Points on a hilly landscape, in no order, each with its height.
From any point a climber takes the steepest step (rise divided by distance) to one of its 2 nearest points. It stops when none of these is higher. Distance is the straight distance between rows; heights are no part of it.
(195): [  5 -21   7 -28   1 -23   2  13 -19  19 -10  16   3 -23 -19   0  -7  11
 -21   3  17  20  33   5 -20  40  23  39 -11  18   0 -29  47 -18]  height 9.9
(372): [ 38  27 -12  35   9  12  44 -41  21  14   7 -34  -6 -16  -5  14  23  25
  29   8 -18   2 -10 -12 -17 -12  27  21  37  -7  -1 -21 -10   9]  height 63.3
(629): [-11 -24 -42   0 -34   1   5 -29   0 -19 -25  -8  -8  28  16  14 -27 -12
 -17 -31 -37  11   4  -9 -22  12   4  11  18 -20  20  -2  10  40]  height 25.2
(1157): [ 23  16   6   6  19  -1  29  21  19  12  14 -11 -14  -6  13  10  -5  15
  18 -12   3  11  -9   8   7  33   0   5  28  -5 -19 -15  -6 -10]  height 34.1
(1301): [ -8 -21  -9   3 -23   1 -15 -23  -6 -12 -11   2  16   2  -2   3   1 -20
 -22   5 -12  -9  10  -2 -13 -22  -3   0 -24  14   3   8  15   3]  height 31.2
(655): [ -5  -7  26  32  25  13 -11 -14  14  15  30  -7  18 -28 -30  25  16 -11
  52  10 -17 -43  -9 -13  18 -26  19  -6  25  -2   5  10  23  -2]  height 67.8
(1224): [-24 -28  15   2  -8  -3 -22  -6  -3  -1  -8  12  -8   4  15  18 -29 -29
  -5 -33  -8  -3  21  16  -3   6  -2  -3   1   3   1  18   3   9]  height 66.1
(218): [-30 -18  -9 -33 -32  -7 -21  42 -28 -19 -19  29   4   0   0 -24  -2  -8
 -21  -4  12 -13   9  -5   9   4 -12 -13 -35   3   0  -2  32  -2]  height 45.2
(36): [-16   8 -21  -4  -9   7  -5  22  12 -20  -5   2 -22  18  33  -4 -20 -14
   4 -32 -20  -7 -16   9  15   5 -24 -20   3 -15   9  24   2  19]  height 57.9
(433): [-19 -11  56 -39  16 -15 -20  58 -35  -2  10  74   9   0 -15   9   0 -12
  -6  -9  47  -7  17   5  25  28 -12 -12   8 -18   5  -3 -12 -20]  height 28.2
(1432): [-17 -16  16  34  19   5 -19 -32  18   7  14  -3 -16  17  11  37 -21 -36
  39 -48 -11 -16   6   2  18 -24   7  -1  25 -13   6  33 -11  26]  height 61.3
(831): [ 16 -25  19  27  -7   1 -17 -59  -9  17  -5  -9  22   0 -23  25   8 -13
 -20  13   5  -5  30  -4 -22 -35  10   9 -15  23   5  15 -20 -15]  height 68.6
(596): [  0  18   0  33  23  14  19  23  36 -13  27 -19 -16  10   4  12   9  -8
  54 -25 -11 -14 -42  -3  25  -8  -8 -18  28 -18  -1  -7 -14  14]  height 41.5
(1400): [ 23  14  12  15  -4  11  18  -1   2   4   2 -19  -3  11  15  17   7   1
   0  -7   5   5  -8   6  -5  -5 -17 -11  19  -4 -19  -6 -45  -6]  height 48.0
(759): [ 11  -7 -30  11 -20  23  17  10  19 -14   4 -12  18  -6 -10  -3  26   8
  23  18 -29 -23 -32 -16   0  -7   2  -6  15 -18  -3 -25  15  16]  height 48.8
(369): [-24 -26   2 -37 -28  -7 -19  55 -11 -12  -2  30  13  -5  -8 -13  -1 -13
   5  -4  -1 -23  -2 -11  18  19  -7 -18 -14 -13  -8  -5  44  13]  height 42.0
(889): [-13 -17 -33  37  18  16  11 -38  18  -7  -6  -9 -14  17  -7  29 -26 -19
  38 -35 -32 -13  -2 -14  -1  -8  13   8  27 -25  19  27  13  38]  height 33.4
(1233): [ -1  -1 -26   1   6 -12   9 -29   9   0 -15 -14 -26  23  34   5 -43   2
  -7 -33 -20  29   8  10 -15  30  12  17  15  -6   9  12   8  29]  height 39.7
(844): [ 15  32  -9  -2   6   8  17   6  13  -1   8 -27 -18  11  25  -3  -4   5
  -8  -3   2  13 -12  12   1  -4 -17  -7  12   6 -18   1 -33 -13]  height 50.9
(1076): [ 15   2   6 -13 -20   8   2   1 -21  -6 -14   1  19   9 -24 -12  34  15
 -30  44  20   6   2  -4 -19 -11 -16  -1 -13  11  -6 -19 -25 -29]  height 58.3
(1031): [  9   0  11  13 -13   2  -6 -27  -7   2  -3 -14  11  14   3   8  14 -10
 -20   7  13   8   8   2 -18 -28 -19  -6 -11  13  -7   9 -56 -17]  height 66.6
(1021): [ 13   4 -24   9 -27  26   8  -3   7 -17   3 -24  25   3  -9  -2  38  -3
   4  18 -22 -25 -30 -14 -12 -32 -16 -16   6  -9  -5 -21 -18   4]  height 51.5
(497): [  8   2 -45  18 -16  23  25  -1  22 -20  -5 -13  -3   7   5  10  10  -1
  28 -10 -35  -9 -33 -19   1 -13   2  -3  15 -25  11 -16  10  33]  height 46.4
(717): [ 27  -7  56   3  10  -6   3  -5 -10  23   5  21  16 -11 -33  32   5   6
   5   5  18  -5  24   4  -5  13   6  -6  21   6  -9  -6 -17 -25]  height 37.7
(213): [ 22   8   3  18  -3   9  18 -24   6   6   8 -25  11 -10 -12  10  25   8
   7  25  -9  -5  -8  -2 -21 -18   3   6  11   4  -5 -16 -20  -6]  height 70.8
(1383): [  3  27 -22 -17  21  -6   3   5  15   9   3 -15 -19  -1  19 -37 -11  14
  -9   9   4  28  -6  15   0   8  -4  14 -21  19  -1   8  25  -6]  height 49.6
(936): [-23 -30 -24  20   0  14 -15 -30  13 -13 -11  -1  -9  20   7  25 -26 -31
  19 -41 -37 -17   4  -5  -5  -3   7  -2  20 -21  22  20  18  38]  height 30.6
(842): [-25  -1 -34   6 -13  15  -3  15  15 -26  -4   1  -9  16  18  -3 -11 -18
  17 -20 -33 -21 -26  -9  17  -7 -23 -28   0 -30  15  28  18  42]  height 62.6
(150): [  3  -8   9  17  28  -8 -18 -45  14  18   0 -14 -20   1  12  15 -38 -20
   7 -34 -12  10  27  12  -9  -2  19  12   6   8   5  30  -2   9]  height 46.7
(590): [ -9   1 -37 -16   2  -7   2   8   5 -10 -11   2 -29  20  31  -4 -41   5
 -10 -30 -22  19  -3   7  -3  43   6  14  11 -11  11   5  31  28]  height 36.7
(572): [  4  35  15 -15  29 -13 -14  24 -10   3   6  -2   3  -9 -13 -38  21  18
 -21  42  41  13 -11   7  14  -2 -13   2 -34  19   0   6 -28 -45]  height 20.1
(508): [ 14  -6  16  23   7  12   5  -5   5  13  18  -4  17 -22 -28  20  20   4
  31  14 -17 -30  -6 -12   4  -6  13   2  23  -3   0 -15  13  -5]  height 73.6
(853): [ -1 -10   9 -25  -7   1   2  50  -4  -5   5  25  18 -11 -14  -2   9  -2
   8  11  -2 -16  -5  -5   9  20  -6 -10   2  -8 -12 -21  24   2]  height 39.0
(621): [ 21  18   4  -4 -15   6  19 -17  -4   3  -7 -19   6  12  -7  -7  29  21
 -24  36  18  22   2   2 -27  -6 -16   6  -1  14 -18 -23 -39 -26]  height 61.9
(1217): [ -1   1 -42  -9 -29  -1   9 -27   0 -17 -25 -20 -13  31  27   4 -15   0
 -26 -18 -22  21   0   1 -25   2  -6  13  11  -6   9  -2   2  27]  height 26.7
(617): [ -3   9  15  -4 -12   7 -17   8  -6  -5  18 -14  39 -20 -34 -17  38  -5
  14  42  -6 -40 -30 -25  15 -25  -8 -25 -11  -8   6  -8  -8  -2]  height 83.7
(1163): [-11  20  23 -40  -1  -3 -23  51 -19  -3  16  18  26 -12 -41 -42  33   3
  -3  41  34 -30 -26 -25  30   2  -7 -28 -24  -9   5  -1  -5 -12]  height 75.2
(1074): [ 28   9  22  -4  28 -13  10 -14   2  34  12  -5  -3 -23  -1   8 -11  18
  -2   6  12  27  29  17 -17  31  17  28   3  21 -10 -11  12 -22]  height 14.3
(754): [-20  -6  -6  -6  -5  -5 -12  25   3 -10  -8  14 -18  19  27   4 -33 -14
   2 -32 -11  -3   4  14   5  20  -9  -8   5  -8  -1  12  11  13]  height 59.1
(1082): [  7   6 -43  -9  -9  -8  14 -42  12  -7  -8 -24 -15  17  22  -5 -10  14
 -25   5 -21  30   3   0 -22  -1  11  27   3   9  10  -6   7  26]  height 28.9
(487): [ 25  32 -20   8  25   0  34  -7  22  14  21 -25 -12 -17   6  -9   6  33
  14  19 -16  25 -14   8  -5  16  18  28  14   3  -3 -23  13  -1]  height 58.9
(434): [  7  -3   5  27  28   3 -12 -44  17  17  12 -16  -2 -10   4  17 -19 -13
   9 -14 -10   2  11   6  -5 -27  13   4   6  10   4  28  -5   5]  height 50.4
(343): [-12  -7 -10   8  -1  -2 -21 -27   3  -3  -8 -12  -6   4  14  -5 -18 -23
 -13 -11  -6   6   8   8  -2 -25  -5  -4 -28  15  13  29  -1   9]  height 27.8
(1179): [-37 -39  29 -23  -3 -12 -30  33 -26  -4  -5  40   9  -9 -11   6 -14 -27
  -9 -14  11 -14  26   5   8  11  -1  -3 -14   1   3   7  33  -5]  height 67.1
(436): [ -1 -22  31 -18  -4 -15 -11  16 -35   3 -22  37  -1   8 -17   8   2   7
 -37  -3  44   9  38   3 -15  25  -5  -2  -4  -2  -8 -14 -19 -32]  height 20.0
(71): [ 14  12  47   9  25   4 -13 -12 -17  16  13   1  26 -18 -35   8  18   1
  -3  33  17  -6  -4  -6   2 -13  -1  -6  -6  16  11   4 -32 -28]  height 66.4
(808): [  6  19 -30 -21 -10  -3  11   5   4  -1   0 -14  -9   1   5 -30   9  22
 -18  29  -2  20 -14   5  -6   4  -5  20 -13  19  -3 -13  21 -10]  height 46.8
(1162): [ -7 -15  32   5   1  -8 -20 -10 -18   1  -2  15   6   3  -1   9 -11 -17
 -23 -11  23   7  21  12  -6  -6  -9  -6 -17  11  -8  12 -24 -15]  height 37.4
(1433): [ 15   4 -42  10 -18  -6  37 -26  12  -9 -20 -17 -18  26  29  15 -13  20
   1 -20 -29  29  -2 -13 -19  17  13  20  37 -21   6 -19  -5  46]  height 71.5
(1279): [-27 -13  19  15 -16   6 -35 -21  -4 -15   8   3  31  -9  -7   5   3 -34
   7   5  -5 -34 -10  -8  17 -49 -13 -23 -24   4  16  33  -9  12]  height 31.7
(845): [ 20   8  -6 -14  -8 -11  20 -11   2   7  -9 -15 -14  13  29   0 -12  16
 -18  -8   9  31  14  10 -19  20  -7   9  10   8 -18 -17 -15  -4]  height 29.9
(1129): [ 21 -13  25  -7  14 -20   8 -18 -10  29  -4  11   4 -22 -26  11   0  16
 -15  17  13  17  40   7 -23  25  28  33  -3  24   1 -19  27 -22]  height 12.2
(742): [-25   7 -32 -19 -25  -8 -11   1 -11 -15 -29   2 -24  12  25 -35  -1   8
 -37   1  17  17  14  10   3 -12 -11  -2 -41  19   9  14   7 -13]  height 20.2
(13): [ 17  23 -37   5  11  -1  23 -45  25  -4   1 -26 -14  -2  12  -9  -3  22
  -4  19 -25  31  -2  -8 -18 -15  20  31   5   5  12  -5  12  30]  height 30.5
(1136): [ 14   3  -8  -5   3  -1  18  27  18   2  10   7   4 -22  -8  -3   4  20
  25  15 -19  -2  -9  -1  11  32  16  12  16 -10  -7 -26  39   4]  height 52.4
(916): [ 10   8 -14  27   5  12  38  31  27  -6   8   0 -12  -2   2  22  13  11
  49 -16 -22  -5 -30 -15  16  24   6  -9  36 -24 -11 -35   8   5]  height 48.5
(1113): [ 25   3   0  22   8   7  24  -5  15  15  19  -6  10 -40 -29   1  25  18
  38  28 -26 -18 -12 -11  -1   5  30  14  22  -9   1 -27  31   4]  height 77.9
(65): [ 11 -19  -9 -13 -30  -4   8   0 -12   0 -12  12  12  -8 -13  -3  13  12
 -17  21  -8   3   8   0 -23  18  10  19   0   8  -5 -37  36   2]  height 6.4
(757): [ 22   9 -14  11  10  -2  18 -48  15  11  -6 -34 -14  13  30  11 -25   2
   3 -27  -7  31  11   4 -22  -2  11  12  22  -3  -2   6 -22  18]  height 40.0
(358): [-43 -42  26 -14 -15 -19 -36  17 -41  -4 -15  40  -7   3   1   4 -30 -30
 -23 -35  16   0  40  16  -3  17   2  -4 -20   0   2  14  14 -13]  height 59.8
(210): [ 20  -2  47  15  29 -14 -14 -36  -5  36   6  -8   9 -10 -23  16  -2   0
 -17  14  24  15  30  13 -14  -9  13  12 -17  26   3  17 -29 -32]  height 68.4
(1382): [-32  -5  21 -17 -24  12 -12  42  -9 -19  16  26  21   0   2  -2  13 -19
  19   2   3 -34 -26 -12  34  -8 -22 -32   2 -20  -6   4  -2  15]  height 26.6
(1173): [ -6  27 -11 -21   9  -5  -3  19 -14  -3 -15  -4 -11   6   1 -44  26  24
 -30  31  43  17   3   6  10  -8 -14   9 -39  27  -4   4 -23 -44]  height 21.7
(27): [-13  -2 -18 -20 -40  11  -7  32 -16 -25 -10  15  11   8   6 -21  16  -3
 -17  11   2 -22 -21  -9   7 -12 -24 -26 -14  -3  -9  -9  -6   0]  height 65.3
(791): [ 25  37 -19  19  20  13  37 -26  28   4  19 -45 -12 -11   5  -2  18  26
  21  15 -15  19 -17   3  -9  -8  17  18  23  -2  -2 -17 -13   1]  height 61.2
(1303): [ -2   5 -19  28   2  23  17  15  24 -21   5 -19  -1  13   6  11  16 -10
  37 -19 -21 -18 -37 -11  17 -18 -13 -16  24 -27   3  -2  -4  18]  height 43.9
(245): [  7  22  11   9  33   8   7  29  23   3  25  -9 -12  -8  10   0  -4   2
  25  -3  -5  -2 -20  15  21  10  -8 -16  13  -4 -15   3 -12  -4]  height 36.5
(405): [-20 -32 -12  -7 -33  -5 -17 -20 -15 -11 -30   7   9   7   9   9 -15 -14
 -33 -11 -10   1  23   2 -20  -6   2  11 -20   8   7   0  24   8]  height 34.4
(509): [-18  -5   0  28  26  12 -12 -17  26  -6  15 -10   4  -7  -9  10  -9 -25
  40 -11 -24 -32 -19  -9  23 -39  11  -9  12 -15  11  31  16  26]  height 74.4
(814): [  8   2 -24  12  14  -4  -3 -44  11   8  -7 -28 -22  17  24   3 -36 -11
  -9 -27 -15  28  13  11 -18  -2   9  12   4   8  11  28  -6  24]  height 42.8
(1059): [ -5  -6  32 -39  24 -16 -11  57 -29  10   0  48  11 -13 -25 -16   8   3
  -8   6  39   1  13   7  11  29  -4  -3 -12   9  -2  -9  11 -26]  height 33.6
(1430): [  2  20   3 -25  12 -20   7  11 -12   9 -11   0 -25  14  14 -26   0  24
 -39   7  48  30  21  18  -9  24 -15  16 -12  19 -21  -9 -32 -43]  height 25.5
(1445): [ 13 -17 -27  -2 -44   0  21 -17  -6  -7 -17   7  13  -3  -7  18  11  14
 -14  12 -26  -1  -1 -13 -23  13  19  25  12  -6   2 -42  33  20]  height 5.1
(893): [ 13   5 -42  31   1  13  34 -42  14  -3  -5 -15  -9  -4 -11  19   5  20
  24   8 -42   5 -10 -22 -10 -18  33  31  23 -19  13 -14  20  43]  height 78.6
(350): [  4  29   4  -3  -1  -4  -4   6  -6   2   0  -5 -23  23  35 -15  -7   6
 -22 -13  30  21   2  17   0 -12 -30 -12 -14  10 -19  21 -57 -18]  height 58.0
(513): [  5  -1  -8  -9  26   3   5  18  25  18  17   4   6 -33 -16 -16  -9  11
  35  16 -17  -5  -5  -8  16  24  33  14   5 -10   1  -2  63  20]  height 49.7
(1171): [-10 -15  53 -45  33 -18 -23  54 -31   4   6  67  20 -13 -44  -3  11  -9
  -1  11  47  -4  14  -4  20  22   1  -7 -12  -8  10  -3   6 -22]  height 31.0
(40): [  7  -4 -28  39  25  21  17 -43  25  -2   4 -29 -17  15   3  23 -14  -9
  33 -29 -24   1  -4  -5  -8 -21  19   5  26 -13  17  19  -1  32]  height 35.6
(202): [ 24  12 -18  38  28   8  32 -43  25   9  -2 -37 -24  18  13  19 -15   1
  29 -29 -13  19   1  -6 -12  -8  18  17  36 -15   1   5 -17  27]  height 37.6
(582): [ 25  18  61  14  44  -6 -19 -20  -4  29  15   2  11 -15 -29  16  11   4
  -2  19  32   8  11  10   5  -7   6   7  -4  23   2  12 -38 -44]  height 62.8
(1235): [  5 -10  13  23 -11   5 -14 -40  -8   2   0  -6  33   6 -15  11  22 -19
 -18  16   3 -19   7  -4 -14 -46 -13  -1 -18  17   4  16 -39 -11]  height 72.5
(1312): [-35 -13   3  11 -23  -2 -36 -12 -11 -14   1   6  23  -8  -3 -23   8 -30
 -13   9   8 -19  -3  -7  23 -49 -17 -24 -57   6  16  45  -3   7]  height 35.3
(941): [-17  23  12 -49 -12  -2  -9  74 -17 -10  15  27  18  -4 -18 -43  24   6
   5  20  28 -31 -32 -23  39  15 -17 -34  -6 -12  -8  -3   2  -6]  height 71.9
(1071): [ 17  10 -17  10   4   6  36  34  27   2  14   5  -4 -21  -7   6  15  25
  48   4 -23  -2 -25 -12  17  37  21   4  27 -20  -8 -36  31   5]  height 50.5
(692): [ -9   4  21 -24 -10  -2 -27  31  -6   3  19  -2  33 -21 -46 -30  30  -3
   6  47  14 -33 -26 -24  20 -11  -3 -25 -26  -8   5  -4   2  -2]  height 78.9
(529): [  5   9 -12  -9 -31  16   0  -2  -9 -16  -8 -12  21   8 -14 -14  39   3
 -18  36  -3 -14 -22  -7 -10 -27 -19 -10 -12   4  -7 -15 -23 -10]  height 54.5
(1422): [ 19 -29  57  -5  12 -14 -11 -10 -26  28 -10  31  11  -5 -34  28  -5   2
 -16  -1  26   6  46   4 -22  23  20   8   5   9  -9 -12  -4 -32]  height 33.3
(300): [-40  -9  14 -14 -22  -5 -33  13 -18 -20   7  26  16  -7   0 -16   0 -27
  -9  -2  19 -19  -8  -7  33 -27 -19 -31 -38  -2  14  34   4   2]  height 32.1
(821): [-30  -4  -2 -28 -10 -11 -24  39 -20  -6 -12  29 -12   2  14 -19 -18  -6
 -20 -16  21   2  12  12  11  14 -11 -10 -32   5   0  17  17 -11]  height 48.6
(1218): [ -6 -14  35  10  -1   2  -9  -7 -12   7   8  11   8  -2  -3  29  -7 -18
   0 -12  10  -8  13  10   5  -7 -12 -13  11   6  -6  11 -28 -13]  height 41.2
(562): [  8   1   6 -18  -4 -14  11  -9 -10   9 -17  -7 -16  17  17 -14 -11  12
 -36  -3  31  33  30  14 -19  18  -3  14 -10  19 -16 -12 -19 -24]  height 27.6
(391): [-22   3 -27 -15   4 -17 -21  -2  -9  -1 -16  -3 -31   4  22 -36 -17   1
 -24  -9  16  25  11  19   4  -2  -5   6 -52  24  16  28  20  -9]  height 22.2
(394): [  4  18 -44   3  17  -5  24 -24  18   2   1 -10 -14   3  11  -5 -19  30
   3  13 -29  28 -11  -3  -5  18  29  32  13  -5  14  -2  30  41]  height 32.4
(258): [ 17  15  17   0  29  -9   1 -12   7  20  12 -16  -5 -13   5  -4  -6   9
  -7  12  16  19  13  19  -8   7   3  10  -9  22  -6   4  -2 -20]  height 16.2
(1022): [  2   5 -44  -6  10  -6  21   3  17  -7  -2   3 -21   9  23  -3 -30  23
   6  -9 -31  20 -13  -1   4  42  18  21  14 -14  16  -3  42  36]  height 34.3
(1135): [ 12  22 -24  -1  33   2  15  15  31  11  16 -16 -14 -16  13 -12 -15  13
  23   4 -16  16 -19  11   7  22  14  12  13  -1   1  -3  31  11]  height 55.9
(1378): [ -2   1   8 -32   2  -7  -5  51 -15   4   3  31   1  -3  -2 -11  -2   6
  -9   1  22  -2   7   6   9  29  -9   0  -8   4 -13 -11  11 -20]  height 36.2
(364): [ 15  -5 -30   2 -39  -3  37 -15   2 -10 -23 -17  -6  20  20  11   4  18
  -8 -14 -21  19  -4 -11 -26  14   2  14  36 -12 -10 -34  -7  20]  height 67.9
(1155): [-27 -37  16  -6 -14  -2 -21  12  -5  -3  -2  27  11  -9  -3  12 -20 -26
   4 -19 -13 -16  16   3   5   8   3  -6  -9  -2   2   3  38  12]  height 75.3
(378): [ -8  20  12  16  26   9   5  37  26  -3  31 -13  -3  -9   5   3   6 -10
  53  -5  -8 -21 -39  -2  36  -1 -11 -17  18 -15  -5   1  -4   7]  height 39.1
(220): [ 20  -5 -17   1 -38  11  32   0  -3 -14 -13 -10   8  23   8  11  22  11
 -10   2  -7  -1  -8  -4 -20   2  -9  -3  26  -9 -17 -32 -20   0]  height 64.3
(323): [-39 -19  17 -14  -2 -23 -36  20 -23   3  -5  29 -23   1  18  -1 -33 -26
 -10 -36  12   5  24  21  13  17  -7  -9 -29  10   3  27  13  -7]  height 53.8
(733): [-37 -21  40 -26  -4 -16 -23  42 -41  -9  -4  64  -1  10  -2   7 -16 -18
 -18 -24  37  -5  25   8  20  25 -10 -12   0  -9  -3   6  -7 -16]  height 25.4
(216): [ 26   5   5   5 -11  -6  32  -3   4   9  -2 -16  -8   1  17  15  -7  21
   5  -9   1  24  13   7 -16  35   8   7  29  -5 -21 -26  -9  -4]  height 32.0
(1087): [-16   7 -29 -25 -31   4   2  17 -22 -20 -26  11 -19  23  18 -39  13  18
 -40  11  22   4   1   9  -1 -12 -22  -2 -27  18  -5  -3 -12 -29]  height 20.3
(154): [ -4   8   9  35  27  17 -11 -22  21   9  23 -26   9 -21 -16  14  10 -11
  43   5 -21 -28 -15  -3  16 -40  13  -6  21  -6   7  17  -1   4]  height 68.0
(1112): [-32  -9 -19   0 -33  -4 -30  -5 -11 -13 -13  -1   9  -2   6 -35   8 -17
 -17   6  -4 -11  -2  -8   7 -39 -10 -18 -57   8  17  31  15  13]  height 38.1
(595): [ -2  20 -24 -26  23  -4   6  31  19   7  10  -4 -15 -11  29 -25 -15  10
   6  -5  -5  14 -18  12  14  22  -4   2  -6   4  -3   7  27   1]  height 52.7
(348): [-13 -20  43 -20  -6 -12 -16  34 -39  -8 -11  53   3  16  -3  17 -14  -8
 -30 -24  37  -7  30   2  -7  32 -12  -8  15 -15 -11 -14 -32 -24]  height 22.6
(1027): [-17 -18  18  31  28   0 -22 -46  16   9  15  -2  -5  -7   3  25 -28 -33
  19 -24 -11 -15   5  11  12 -34   8  -4   7   9   8  41  -6  15]  height 55.2
(47): [  2  18 -11 -20 -21   6  12  20 -14 -12 -13   6 -13  22  17 -23  11  19
 -36  16  26   8   0   3  -5   2 -28  -8 -11  10 -18 -13 -34 -29]  height 21.8
(134): [-34   5  12 -26 -20  -4 -20  48 -19 -14  11  32   8   1   6 -19  -2 -14
  -1  -7  21 -23  -9  -6  34  -4 -26 -35 -17  -7  -3  21   6   0]  height 29.2
(855): [  8  16  24   1  31 -11 -16   0  -6  16   8  -5   1  -8  -9 -17  11   7
 -15  25  31  12   8   9   0  -7  -1   6 -35  23  -1   7 -19 -35]  height 18.2
(1338): [ -6  10  -9 -39 -28   7  -5  58 -12 -13   2  14  14  -1 -14 -32  22   9
   0  21  11 -32 -25 -18  22   3 -18 -26 -11  -7 -13 -15   7  -2]  height 69.1
(477): [-20 -26 -31   4 -19   4  -7 -10   0 -18 -21   3 -13  24  22  11 -35 -21
  -5 -42 -35  -3   5   1  -8  19  -1  -6  15 -21  18  13  21  34]  height 27.5
(1403): [-25 -30 -31 -14 -32  -3 -22  -6  -8 -13 -24   5   3   5   6 -16 -19 -16
 -21  -6 -23  -7   6  -2 -12   0   5  -1 -28   1  20   8  48  25]  height 38.0
(1355): [  5  10  18   6 -11  -3  -7 -15 -16  -2  -5  -3   4  23  19  -1  -1  -3
 -34  -5  33  17   9   8  -9 -19 -21 -11  -7   9 -14  14 -70 -20]  height 62.3
(832): [ 17  11 -28  25   8  11  29 -26  19   3   6 -10   1 -23 -16   3   6  20
  33  15 -37  -2 -11 -18  -6  -4  35  21  21 -14  10 -19  41  26]  height 82.2
(1065): [  1 -25   3 -22 -11 -13  -7   7 -19   2 -17  17  12 -16 -21  -6  11  15
 -25  24  13   5  18   3 -19  17   8  21 -20  17   3 -24  32 -17]  height 8.0
(77): [ 17  19  23  -2  15   9 -14   6  -5   2  16 -20  36 -24 -44 -13  44   6
  14  55  -5 -23 -26 -18   2 -16   8 -10  -7  10   4 -11 -20 -17]  height 78.0
(1002): [  7   2  13  -2  45  -3  -1  12  19  30  22   4   3 -41 -17  -3  -4   7
  26  13  -9  -7   2   7   6  18  27  14   7   8  -4  -1  43  -6]  height 46.9
(1124): [  3  41  -8 -15  12  -4   9  15   6   8   4 -16 -32  13  39 -29  -8  16
 -25   1  23  30  -7  20   4   9 -18  -5  -6  18 -17   7 -30 -21]  height 54.3
(1118): [ 16   4 -45  28  -9   5  43 -34  13  -9 -13 -17 -15  18   7  25  -9  17
  20 -18 -36  14  -5 -26 -10   1  27  19  34 -20  17 -13   6  46]  height 75.0
(467): [-22  -9 -11  10   4  16 -14   7  23 -15   8  -5   5  -8   1  -4  -4 -21
  27  -5 -26 -26 -24 -11  19 -27  -5 -23  -1 -22  11  22  22  32]  height 68.1
(185): [  1 -27  55   4  12 -19 -22 -18 -25  18  -7  19   4   0 -12  22 -22 -12
 -20 -18  30   7  43  11 -14  11   7   5  -5   8 -11   7 -25 -25]  height 33.5
(312): [-32 -20 -23 -18 -30 -10 -32   2 -11 -16 -23   6  -2   2   7 -29  -8 -14
 -20  -5  -1  -2  11   3   0 -14  -6  -9 -52   7  14  22  40  12]  height 41.0
(130): [ 20   2 -13  25   9  12  18 -30  16   3  10 -23   2  -8  -5  16  12   2
  19  -2 -21  -3  -8  -8 -12 -18  12   9  21  -6   1  -6   0  15]  height 66.7
(69): [ 16   8  37  10  10  -1   1  -4  -7  10  10  -3   3   2   4  23  -3  -2
  -4  -9  20   5   2   5   0  -5 -14 -14  12   1 -13   4 -45 -18]  height 44.9
(380): [ 35  -4  15  11 -11   5  12 -42  -9  13  -7 -19  18   1 -15  13  24  16
 -16  20   5  12  15   1 -32 -15   2   7   5   9 -12 -15 -32 -15]  height 66.2
(1020): [ 12 -21 -36 -11 -51  10  17  12  -3 -21 -17  11  19   2  -3   4  15  16
   2  14 -32 -12  -8 -14 -11  11   9   7   8 -13  -2 -45  34  23]  height 4.1
(1267): [ 22   0  55  15  10   7  11   3 -12  12   9  14  13   1 -23  37  14   4
  11  -1  19  -9  -1   2   3   4  -5 -15  33  -4 -12 -10 -44 -19]  height 41.1
(425): [ 26  26 -11  28   2  12  48  20  24  -4   9 -21 -17   9  11  13  22  13
  36 -17  -3   0 -29 -10   3  10  -5 -10  41 -22 -21 -30 -23  -6]  height 46.5
(340): [-11  -8   9  39  25  13  -1 -11  26   5  14  -6  -7   0   2  33  -8 -21
  44 -31 -23 -18  -7   1  18 -11  15  -2  26 -17   8  13   6  20]  height 67.4
(1164): [ 25   3  31   8  16   5 -13 -14  -2  21  16  -9  30 -30 -48   0  28   9
  11  44  -4 -18  -7  -8  -5 -16  12   3  -7  12  10  -5   5 -21]  height 72.7
(1120): [ 15 -19  33  14   8  -7 -18 -45 -15  20 -13  -2  20  -7 -31   9  15   3
 -30  29  26   7  32   6 -19 -21  10  19 -28  28   9   8 -17 -30]  height 75.1
(805): [-22   0  -1   7  13 -15 -28 -11   0   2  -4   0 -17  -3  19 -15 -22 -20
 -19 -10  11  10  19  20   7 -17  -4  -1 -47  25  13  37   7  -7]  height 25.0
(841): [ -9  29  -4 -24   0 -12   2  26 -18  -4 -12  10 -27  18  25 -38   6  30
 -40   6  49  22  10  14   8   3 -27   0 -23  10 -14   3 -40 -48]  height 23.7
(230): [ 20  34 -22  11  11  14  27  18  30  -5  11 -34 -20  12  29   3   0  11
  17 -14  -3   9 -27   3   6   3 -13  -9  27 -10 -13  -7 -32   3]  height 48.2
(744): [-28 -10  17   4 -19  10 -15  12  -3 -18  11   8  24  -3   0  16   8 -25
  17  -2  -8 -35 -19  -8  21 -31 -24 -28   0 -11   5  14 -14  15]  height 27.9

For each start below, name the point where the climber stops.
(433): (1155)
(1065): (213)
(47): (213)
(378): (213)
(477): (814)

Call two points neighbours if one is among the 2 nearest of the other. Go from one point of each pair to the other, from neighbour to neighbour, staying as high as possible. Name the lowest point that can't be avoided.
(814) / (312): (742)
(1136) / (832): (425)
(1235) / (213): (529)
(1155) / (844): (1400)
(1235) / (1120): (831)
(1155) / (832): (36)
(617) / (1235): (582)
(832) / (509): (655)
